A landscape with many valleys, sampled at points; each row gives a point and its height.
From any point a ball takes the steepest step (drop divided by distance) to one of its 2 nearest points. It stops when none of these is lower. Distance is the straight distance between rows; heights are no part of it.
k754: [157 163 135 171 204 189 147 113 102 112  96 117 178 154 163 157 121 147
 210 138 115]  height 30.8
k60: [135 115 143  96  60  85  76 132 116 136 110 130 130  94 108 103  78 123
 122 171  89]  height 27.7
k989: [121 160 120 164 134 126 151 141 167 146  85 132 143 154 151 129 198 160
 159  98 134]  height 38.5
k546: [104 142  65 111  98 112 155 107 113 132 108 118 108 105  85 150  67 100
 166 118  83]  height 48.8
k153: [150 155  75 184 186 155 156 113 155 126 133 139 138 205 162 154 131  93
 129 134  98]  height 33.2
k634: [138 113 115 132 137 156 108 117  96 118 147  73 163 100 100 145 126 175
 118 160 168]  height 37.8
k20: [167 149  96 141 135 164 138 119 147 134 151 175 147 193 174 121 157  94
 126 142 145]  height 36.3
k739: [116 135 159  63 149 142 146 101 117 143 136 169 147 131 147 131 168 199
 116 140 163]  height 66.7
k25: [134 165 176  92 162 120 143 146 120 132 116 127 164  84 168 110 179 172
  99 108 170]  height 65.3
k709: [117  90 123 136  83 117  80 158  97 152 146 131 145 139  85 134 143 144
 105 205 143]  height 60.1
k618: [169 168 116 133  81 162 135 140 113 124 174 164 142 138 178  81 150  86
 115 168 135]  height 39.4
k488: [150 166 100 149 117 155 154 116 146 111 122  75 162 136 152 165 118  85
 155 117 137]  height 34.3
k998: [136 176  49 142 162 140 154 115 110  89 167 140 125 163 154 154 109  97
 103 142 117]  height 29.7
k134: [126 167 165 126 159 146 116 187 112  70 108 149 127 160 176 108 164 112
 154  71 171]  height 59.2
k630: [ 87 131 163  64 126  94 168 149 127 157 156 181  51 132  69  71 125  71
 107 117 111]  height 21.0
k275: [154 118  92 166  98 109  87 101 137 162 101  85 150 148  95 134 101 108
 141 182  54]  height 26.9
k579: [108 147 119 192  82 110  75 129 146 144  99  61 165 185  96 169 106  93
 157 164  84]  height 29.3
k926: [ 96 111 106 148 135 145 103 170 114 104 165 125 123 149 128 158 137 120
 116 114 164]  height 22.1
k323: [ 92 138 100 164  94  75 151 131 166 118 143 107 112 155  90 153 176 143
 101 146 130]  height 52.4
k240: [160 131  76 106 169 133 177 109 130  70  88 125 124 124 148 163 113 150
 171 131 156]  height 44.7
k540: [156 110 136 138  86 204 107  97  97 134 125 109 166 126 165 113 117 127
 157 167 113]  height 55.1
k528: [118 112 121 140  72 124 114 126 139 172 108 124 105  88  94  99 109 150
 148 171  84]  height 31.1
k305: [139 158 201 158 171 138 111 138 119 111 128 121 141  94 147  81 146 182
 124 111 140]  height 63.7
k264: [105  87 177 120 141  73  99 122 142 109 135 166 118 109  78 145  71 142
 134 165 137]  height 14.2
k867: [166 143 144 145 173 166 120 111 120 130 102 165 168 154 169 121 132 157
 174 114 115]  height 26.8
k427: [113  98 151 106 111 156  77 151 104 112 133  99 129  70 142 135  74 116
 111 102 122]  height 29.5
k629: [107 145 147  91  80 109 102  68 123 155 157 150 163 125 119 137  76 119
 100 113 119]  height 16.4
k854: [ 68 107 142 135 150 105 134 150 147 106 128 139  56 139  77 138 106 129
 165  86 136]  height 39.9
k939: [152 146 112 156 161 140 101 117 127 113 158 100 108 149 103 103 122 136
  71  83 154]  height 30.9
k135: [166 140 145 182  98 166 104 131 128  76 119  38 135 144 129 108 142 122
 126 129 155]  height 15.5
k537: [114 132 148  46  63  68  92  86  76 119 122 115 103 151  62 126  99 133
 113 151  86]  height 22.4
k251: [150 131 130 106 131 159 116 103 135  78  80 107 113 123 173 133 116 134
 151  43 141]  height 29.2
k154: [111 159 151 130 151 146 136 101 129 121 108 154 151 150 159 122 192 231
 140 167 125]  height 67.9
k510: [ 85 106 136 141 170 108 145 179 152 133 140 130  98  77 164 124 150 115
  82  70 102]  height 29.8
k235: [142 180 162 189 168 143 126 121 125  96 153 112 160 152 132 105 131 173
 149 156 152]  height 62.1
k500: [155  78  83 133 181 146 130 122 133 166 102 163  92 157 138 138 164 175
 151 131 118]  height 48.1
k342: [167 113 187 165 120 143 100 114 120 141 182 178 182 117 148 119  87  94
 132 143 102]  height 11.6
k165: [ 19  85 158  80 131 114 133 177 137 144 134 136  66 111 118 106 123  79
 119 111  86]  height 34.7
k125: [183 161 126 102 183 136 129 177 116 144 105 140  99 112 138  45 147 140
 116 105 182]  height 52.5
k352: [100 118 104 145 101  79  98 145 115 153 138 127  90 125  89 127 105 105
  95 105  75]  height 29.1
k730: [104 135 141  80 141  91 195 115 136 168 137 177  73  89 103  93 135 132
 113 104 102]  height 17.0
k747: [120 115 128 114 117 150 105 143  90 148 135  52 145  59 115 118 118 155
  92 100 147]  height 34.1
k325: [114 150  60  89 102 141 183  80 100 160 133 111 116 142  78 141 129 150
 134 170 106]  height 28.0
k984: [103 149 138 143  94 162 107 139 137  96  89  66 105 110 165 123 147 144
 144  63 121]  height 24.4
k80: [128  88  94  85 119  98 171 131 124 153 143 144 118 108  91 154 135 117
 109 125 155]  height 36.8
k363: [133 153 103 144 171 186 136 128 126 127 114 125 136 179 138 142  93 118
 197 144 169]  height 34.6
k238: [123 148 124 162  85 141 100 117 150 105 123  84 108 133 141 104 126 127
 112 114 102]  height 20.1
k441: [144 182 173 150 165 122 117 144 149  86 124 151 154 180 144 114 167 153
 146 107 187]  height 60.8
k137: [ 45 113 142  95 114  75 120 163 107 180 135 116  79 110  65 109 131  84
  82 106  74]  height 31.7
k197: [127 110  87 152 164 114 142 148 117 143 151 143 100  96 125 117 119 121
 103  90 105]  height 25.4
k936: [137 140  64  98 126 128 186  72 149  93  87 111 118 133 123 170  83 103
 159 125 102]  height 47.1
k185: [170 149 108 190  97 137  93  87 155 120 114  57 140 161 126 107 115 104
  97 159  61]  height 23.8
k999: [139 129 100 107 158 141 163  80 136  77 109 111 116 152  92 147  85 156
 163 173 170]  height 42.5
k783: [118  46  98 109 126 152 124 119 134 190 101 134  76 131 100 145 129 143
 155 115 112]  height 45.5
k308: [181  87 116 157 134  96  93 121 122 153 140  78 169 115 106 148 119 101
  83 104 118]  height 37.9
k680: [179 107 179 158 105 139 140 150 127  78 136 140 144 139 186 111 208 114
  99 127 133]  height 40.7
k426: [139 140 115 154  64  65 145 123 177 141 127 108 159 125 109 162 145 102
 112 151 140]  height 53.4
k847: [160 135 133 176 129 147 109  76 144 143 158 150 186 169 157 139  88  83
 120 143  73]  height 18.3
k484: [126 158 140 164 178 112 161  83 178 111 110 149 175 155 154 167 161 194
 150 162 108]  height 69.0
k824: [118 120 129 116 141 104  84 137 107 100 162 109  94 122 104 106 112 130
  38 115 139]  height 28.2
k852: [115  78 106 100  91 150 131 129 162 159  71 114  80 118 142 125 157 129
 131 107 134]  height 43.1
k299: [127 131 136 103  96  92  75  91 104  83 127 117 114 143 100 118  78 130
  95 160  87]  height 24.8
k930: [105  90 132  86 150 107 157 146 122 166 159 146 147  71 140 151 141 123
  67 120 136]  height 39.7
k496: [127  92 136  92 168 131 155 125 124 173 126 157 124  43 161 118 150 166
  98 122 105]  height 43.0
k657: [143  51 174 115 148  96  84 145 139 124 146 141 141  88 116 144  99 118
  98 145 152]  height 19.2
k237: [184 112 137 202 157 133 122 128 142 108 158 103 154 142 135 129 147 109
  96 113 130]  height 34.5
k3: [ 99 164 154 159 124 129 126 151 150 169 132 117 134 140 120 101 164 155
 141 103 167]  height 35.9
k525: [ 99 155  81 100 165 132 205  96  99 152 151 130 105 157  83 160 148 158
 150 117 129]  height 24.7
k193: [199 143 183 106 195 140 134 195 101 143  92 126 142  83 145  51 185 138
 125 109 140]  height 49.7
k489: [149 102  96 119  61 160 104 109 121 179 126 115 166 136 137 134 124 111
 134 175 122]  height 57.2
k344: [109 164  96 164  87 136 123 119 144 110 101  49 166 156 136 178  92  66
 139 152  88]  height 31.4
k477: [177 150 141 159  78 141 144 131 142 127 118 124 161 123 179 125 136  76
 168 118 137]  height 37.4
k750: [ 99 102 171 135 152  89 115 136 136 142 188 181 108 131  67 137 117 157
 100 152 130]  height 9.7
k831: [ 61 119 167 132 178 134 124 171 131 123 126 157 105 133 123 154 124 160
 173  99 183]  height 40.2
k664: [ 79 143 155 146 117 101 133 156 161 142 143 122 105 112 144 101 177 139
  79  88 135]  height 33.3
k341: [114 123 136 114  64 143 122 123 136 161 151 131 163 132 134 138 155 148
 122 176 162]  height 58.6
k582: [122 135  95 137 119  85 101 139 107 126 109 119 135  88  81 156  39  97
 180 142  99]  height 50.3
k55: [152 153 115 127  84 144 145 155 159 145 101 141 109 144 164 109 162  88
 181 120 168]  height 40.1
k951: [126 124 120 177 111 147 102 167  96 106 152  61 161 140 120 156 131  94
 124 111 171]  height 18.0
k232: [135  98 131 130 130 159 139 157 120 120 104 124 135  69 168 138 142 159
 181 131 125]  height 48.2
k428: [201 145 169 114 122 129 139 140 147  80  93 170 140 137 193  88 185 111
 140 121 140]  height 37.0
k829: [111 161  73 110 132 117 139 112  85  78 164 139  95 169 104 135  91  98
 102 129 145]  height 27.0
k573: [ 91  78 164  86 145 116 109 149 125 119 134 105  99  78 101 109 104 130
  86 135 151]  height 24.3
k173: [107 124 153 141 142 158 122 138 136 127 133 147 163 149 140 163 101 138
 202 122 183]  height 37.2
k294: [118 143 115  92  96  95 136 146 112 121 169 178  78 154  89  98  93  75
  95 124 143]  height 24.2
k975: [113 103  83 106 114 101 124 125  91 178 162 164 154 135 106 177 109 100
 105 136 111]  height 34.2
k959: [118 105 168 159 123  98  84 133 139 161 187 200 155 133 112 143  99 104
 102 160 120]  height 3.7
k444: [162 123 157 155 121 131 159 162 131  89 110 107 150  75 177 130 186 147
 133 124 130]  height 44.5
k794: [140 101 161 110 193 139 138 174 116 166  96 139 114  65 167  71 165 148
 120 117 108]  height 46.4
k320: [101 121 134  30  43 116 106  88 107 144 123 127 128 108 104 132 111 115
  89 139 129]  height 19.4
k498: [148 158 161 115 157 162 134 208  83 121 123 153 138 110 189  76 157  84
 131  89 171]  height 57.1
k977: [157 154 123 149 154 152 134  67 165 145 114 145 142 154 142 113  85 118
 160 115 100]  height 22.7
k576: [ 36  80 148 110 127 152 129 152 118 131 129 151  64 143 110 156 140 124
 134  80 113]  height 37.7
k918: [136 136  99 123 130 149 145 113 134  71 133  96 140 140 125 145 143 167
 121 197 181]  height 40.4
k840: [169 144 114  77 153 152 142 164 103 140 147 155 116 103 167  88 119  83
 102 105 174]  height 54.7
k851: [116 126 169  95 127  80 132  94 151 130 149 155 129  79  95 127  62 137
 111 114 134]  height 12.7
k88: [102  90 120 138 134  75 159 105 183 125 127 136  98 151  79 182 154 158
 142 142 125]  height 51.3
k535: [159 132 168 145 108 168 147 109 117  94 120 135 169  85 177 113 124 146
 190 163 102]  height 52.1
k691: [133 114  82 126 116  86  74 142  73 138 120 109 126 153 113 161 108  99
 107 134 111]  height 31.6
k917: [140  96  91 138 153 130 166  83 164 152 104 149 128 170 102 168 150 171
 157 166 136]  height 50.0
k656: [177 153 137 101 132 129 130 113 154  72  87 152 109 128 170  87 125 149
 160 111 140]  height 33.5
k140: [105 130  98 111  96 135 156 100 162 130  95 130  99 164 138 139 155 145
 148 106 115]  height 40.9
k524: [ 76 137 106 121 150 111 170 115 108 148 151 154  92 118  90 125 130 154
 129 105  89]  height 21.1

For each start below, name the point where the ball stops.
k936 | k959
k173 | k959
k25 | k352
k88 | k730
k618 | k730
k484 | k730
k193 | k352
k237 | k959

For each start below, name every point that the ball comes to, in order.
k426 | k323, k88, k917, k500, k783, k852, k140, k989, k3, k664, k510, k197, k524, k730
k546 | k936, k240, k999, k918, k634, k747, k427, k573, k657, k264, k750, k959
k154 | k739, k25, k305, k235, k441, k134, k498, k840, k125, k193, k794, k496, k930, k80, k975, k691, k352
k831 | k173, k363, k754, k867, k977, k847, k342, k959
